A landscape with many valleys, sampled at points; each row gives a point and its height.
From any point a ball rolls to the lowest of the 2 points nearest to it. It stops when none of these is lower. Distance is the straight distance between rows; heights are no part of it.
poso: [134 186 125  69 151  79  98 169 119 136 141 129 138 113 105 151 164 118
 104 155]  (h 620)
rop: [158 143 104 202 182 102 113 117  82 161 145 173  90 135 149 103  80 129
 158 120]  (h 279)
Gulaf: [153 107 159 175  71 135 153 136 145 178 127  87 130 123 106 127  68 147
 158  99]  (h 543)
degiv: [154 133 161  70 129 138  96 150 161 170 144 120 182 122 107 152 161 126
 120 127]  (h 644)
rufon: [127 120 110 113 112 131 118 120 180 143 110  81  89 124 125  85  95 198
 149 118]  (h 164)
Fuza: [ 85  73  96 159 138 172 117  81 122 119 101 144 162 126 140  86 142 122
 189 179]  (h 381)
gifud: [139 140 114 106 154 149 137 191 164 155 127 119 104 115  90 135 132 104
 120 148]  (h 560)
topa: [143 130 142 152 101 105 141 144 160 186  95  91 124  84  88 126  77 166
 165  98]  (h 508)
zam: [116 181 149 146 100  87 144 143  60 112 135 135 164 129  95 154 115 107
 116 170]  (h 501)
Legob: [109 103 102 109 123 185 133 108 182 128 106 124  91 141 113  89 116 189
 127 127]  (h 102)
faf: [150 127 151  70 119 144  95 133 123 125 168 148 152 167 192 105 166 122
  99 124]  (h 513)
Kuzik: [155 169 184  59 139  94 136 189  94 156  96 126 142  96 101 119 130 172
 104 149]  (h 683)
tisu: [119 187 154  50 124  90 124 143 117 104 165 130 153 124  89 139 149 111
 131 148]  (h 591)
niri: [ 98  41 103 167 145 178 156  63  99 103  77 123 158 118 174  82 136 121
 172 149]  (h 321)
Guti: [177  88 142  96 128 147 117  83 106 151 171 134 140 121 110 112 109 125
  94 176]  (h 345)
Bem: [ 97 152 124  63 115 135 108 120 191 120  76 107 144 137 144 126 153 184
 152 107]  (h 251)
Gotad: [116 114  66 164 138 128  70 113 120 152 132 114 129 193 164 136 140  79
 184 108]  (h 734)
Golu: [123 138 124 135 104  61 130 167  71 147 108 132  96 132  83 150 107 161
 143  87]  (h 567)
vap: [118 139 122 108 162 161 105 163 146  98 124 124 106 162 154  93 165 139
 134 168]  (h 598)
damud: [134 110 181 139 122 178 165 176 113  94 117 143 119 151 104 149 142 154
  73 124]  (h 183)
lus: [171  69 107 147 134 136 124  64 110 156 146 129 139  94 142 100 102 105
 122 185]  (h 407)
Todo: [143 133 120 109 108 140 118 124  83 148 119 181 165 156 192 116 142 117
  96 145]  (h 474)
Rab: [105 150 123 156 100 106 110 122  94 110  98 116 142 138  93 168 146 156
  97 167]  (h 433)
Dofat: [118  90  94 159 140 150 157 161  66 126 139 167  90 158  78 145 128  75
 115 153]  (h 811)
lepem: [ 99 129 155 136 103 146 111 129 143 117 145 120 149 143  80 118 144 148
 160 162]  (h 493)
kerod: [117 104 123 145  96 155 133  91 125 132 119 139 147 141 103 115 116 141
 152 176]  (h 448)
Ketiz: [118 117 179 113 141 148 104 187 144  98 108  98 103 159 151 132 191 174
 106  80]  (h 580)
sebi: [108 153  70 176 129 119  91 148 131 173 113 145 143 159 139 163 128  99
 162 103]  (h 752)
Dil: [151 139 122 154 112 118 146 145 151 160  88  90  99  77  87 144  83 165
 109 141]  (h 468)
gel: [132 147 118  99 153 141 130 168 179 133 160 125  91 124 125  85 139 124
 151 158]  (h 579)
Vudar: [144 107  81 130 125 120 112  91 115 146 144 123 118 180 141 121 119  75
 215 135]  (h 715)
Kuva: [123 182 153  83 117  94 169 155  90  84 156 117 121 132  80 126 112 130
 128 154]  (h 557)
kater: [ 91  91  97 143 142 147 116  85 118  64 155 168 112 148 145 114 186 116
 111 145]  (h 77)
vul: [125 135 163  40 123 145 158 133 197  96  88 108 125 137 125 131 161 175
 152  93]  (h 192)
feduk: [161 116 179  34 127 119 155 139 149 115 101 128  97 124 139 129 158 172
 114  78]  (h 121)
futi: [176 146  80 112 122  79 109 116 106 167 124 115  98 136 143 140 103 133
 101 105]  (h 666)
dovi: [127 153  67 146 127  82  93 131 117 149 124 148 107 112 134 149 131 137
  86 106]  (h 640)
fego: [115 140 132 106  99  99 117 129 140 157 163 149 132 130 124 115 117 141
 179  68]  (h 402)
das: [133 146 125 136 107 126 134 115 122 123  71 129 132 121 120 160 129 185
  59 138]  (h 370)
pogup: [ 67 152 102 121 111 161 103 100 184 110 107 103 153 151 157 113 125 133
 172 111]  (h 308)
lugob: [126 146 186  98 145 163 153 182 110 123 115 157 161 121  67 160 136 142
  92 158]  (h 264)
gonaz: [157 163 183  36 173 100 103 196 122 146 113 125 138 119  87 142 174 159
 119 139]  (h 652)
Dop: [124 105 185  88 108  83 159 183  89 130 115 121  84 118  88 128 130 148
 139  66]  (h 522)
vuvar: [135 139 109 177 131 109 120 154  69 177 140 171 111 127 125 107  86 136
 140 129]  (h 349)
Lagop: [118 101 118 199 127 115 143  96  65 135  94 137 191 124 151 149 136  74
 197 169]  (h 84)
Mis: [138  59 114 167 141 129 179  80  76 104  86 109 179 107 139 124 159  92
 174 177]  (h 222)
Vud: [124 117 180  20 155  92 170 162 100 146  89 129 114  87  59 160  96 134
 102 102]  (h 763)
kudaz: [113 121 167  74 124  71 144 161  76 142 171 145 101 113  97 118 102 136
 123  60]  (h 481)
nof: [123 133 106 182 125 116  90  87 134 137 148 122 117 135 164  98  83 166
 162 105]  (h 89)
pok: [101 188 137 149 122  94 128 125 126  85 168 133 148 109 172 102 122 132
 144 144]  (h 375)
rogob: [125 132 102 220 183 126  87  68 122 152 132 135 104 162 154 104  77 157
 185  90]  (h 179)
Rifov: [ 98 133 131 237 130 138 112 120 100 128 114 133 176 150 169 130 111 101
 185 134]  (h 219)
Kuf: [155  81 195 118  79 111 162 152 101 164 119  94 100 116  96 135  98 150
 147  65]  (h 559)
gevoz: [134 110 167  47 135 144 207 169 152 140  80 152 102 105  59 167 123 130
 113  96]  (h 794)
Foduk: [167 139  78  98 117  95 129 101 119 148 129 110  94 168 124 133 100 105
 161 133]  (h 691)
sobe: [ 96 139 114  82 112 115 106  99 158 111 165 163 145 120  97 134 166 155
 117 108]  (h 215)
gune: [164 115 166  46 128 164 178 158 144 100 138 141  92 165 122 124 148 148
 103  92]  (h 48)
Musut: [156 125 138 120 129 140 109 126 175 156 173 106 154  99 124 149 140  88
  96 135]  (h 668)
zipi: [120  70  76 146 142 194  94 105 177 173 106 126 129 128 162 116 117 122
 108 127]  (h 243)
Saz: [135 159 146 103 101 124 212 146 138 102 142 143 121 104 122 152 102 104
  77  94]  (h 512)
Gug: [135 129 134 165 145 161 148 156 150 105 121 101 141 130 162 135 154  58
 132 177]  (h 697)
Guk: [147 155  89 145 131 101 100 106 174 167 127 101 103 113 144 101  71 166
 162 114]  (h 174)
Zozop: [ 78 138 119 224 116 147  94 115 128 108 113  84 134 168 157 139  99 120
 179 102]  (h 237)
godo: [125 108 108 129 121 116 125 132  78 136 170 154 112 164  87 161 133  74
 110 128]  (h 793)
lusam: [127 133 162 110 121 116  76 128 133 118 175 100 144 147 172 103 162 144
 100 117]  (h 537)
gupod: [139 147 164  79 113 164 165 109 119 113 124 176 180 124  73 147 129 150
 106 174]  (h 356)
Niz: [124 142 122 125 125 143 180 162 154 119 128 135 103 114  84 161 121 100
  86 122]  (h 536)
vaka: [181  90 169 122 118 136 155 103  74 136 177 108 136 124 123 122  94  71
 104 165]  (h 281)
dala: [ 66 122 129 194 121 166 122 133 140  71 130  99 132 161 180 132 143 107
 127  97]  (h 283)
Lov: [124 147  98 175 131 104 124 142  98 148 146 150 127 147 110 166 120  59
 159 127]  (h 773)
serub: [ 87 154  96 134  93 108 115 113 165 135 116 143 146 136 128 138 120 156
 169  73]  (h 357)
mopop: [113 169  94 165 115  68 120 135 100 148  93 154 103 118 110 153 104 182
 131  82]  (h 604)
fenar: [104  80 109 167 151 211  95 115 147 113  94 131 119 151 175 127 152 116
  67 122]  (h 198)
sena: [129 126 186  94 133 122  77 151 126  97 148 118 135 139 147 123 184 184
  81  95]  (h 561)
poden: [ 81 122  93 132 130 146 101 116 139  98 139 178 130 144 113 124 180 144
 110 129]  (h 145)
kasik: [132 120 127 114 133 125  61 160 150 188 105  89 145 141 113 157 166 132
 125 132]  (h 617)
gog: [154 154 129 118 113 102 146 144 138 149  68 118 103  76 128 149 119 177
  66 119]  (h 421)
medes: [134 178 120 172 156  97 167 108 135  86 142 125 126  82 172  93 107  90
 170 164]  (h 426)
Zisub: [126 100  72 180 187 135 117  69 184 104 147 110 110  97 152 101 122  88
 197 135]  (h 331)
vezo: [152 120 120 133 106 123 146  99 112  76 153 123 100 152 159 135 137 104
  72 131]  (h 155)
Budi: [127 104  67 148 162 158 100  90 198 142 131 110  96 103 171  94 103 105
 130 137]  (h 284)
Zetut: [151 111  92 191 193 113 166  97 138  92 129  91  97  90 158 105 117  77
 195 159]  (h 376)
zug: [126 165 101  93 120 110 126  97 171 107 131 118 134 104 114 139 138 150
 104 151]  (h 286)
faka: [130 130  82 173 135 114 130  81 129  89 149 135 110 114 170 130 120  92
 109 125]  (h 83)
nizi: [139 163 171  58  89 130 194 117 157 103 136 146 154  97 124 135 121 144
 100 101]  (h 477)
Ridi: [125  83 102 197 148 120  94  56 122 136 143 129 149  81 141 104 115 119
 145 164]  (h 467)
lisel: [123 106 142 144 149 138  77 190 165 144 141  90 113 138 126 142 180 127
 107  98]  (h 597)
Diri: [163 142 195  12 141 112 157 148 117 147 126 125 152  93  82 132  96 150
  89 132]  (h 725)
Tebod: [125 159 165  94  85 148 167  99 146 108 145 156 186 119 141 128 123 131
 114 144]  (h 432)
tizan: [164 109 160 145 100 141 164 110  78 104 144 128 129 139 129 144 112 104
  60 157]  (h 218)
bop: [121 153 136  81 141  91 146 163 120 146 187 158 103 114 117 103 104 113
 144  74]  (h 444)
bure: [ 87 154 145 173 123 137 130 162 115  87 139 147 137 135 171 120 160 116
 109 133]  (h 323)
Ledo: [101  68 100 172 150 166  94  94 115  88 127 128 122 164 143 147 190  89
 102 145]  (h 143)
mazur: [141 141 121 102  95 119 128 165  89 184 117 180 150 134 150 111 112 131
 122 120]  (h 423)
Lovi: [118 128 128 192 142 140 113 141 127 106  96  81 125 123 136 138 132 113
 120 197]  (h 718)
galuv: [150 117 130 146 146 158 130 128 173 116 156 106 142 108 157 154 156  34
 103 147]  (h 685)
poki: [112 115 112 229 174 115 110  60 127 122 137 159 156  72 166 100 106 125
 174 136]  (h 521)
rugi: [139 104 153 113 108 188 149 140 141 112 124 128 123 176 149 113 136 151
  97 116]  (h 120)

Two balls start at each pair of points below. Name the first point that both come to, or write none.
Lov and Niz | gune
gifud and bop | gune
Kuf and gevoz | gune

For each start below, name the point where the ball stops.
Dofat | gune
godo | gune
Gug | nof
Diri | das
sena | nof
dovi | gune
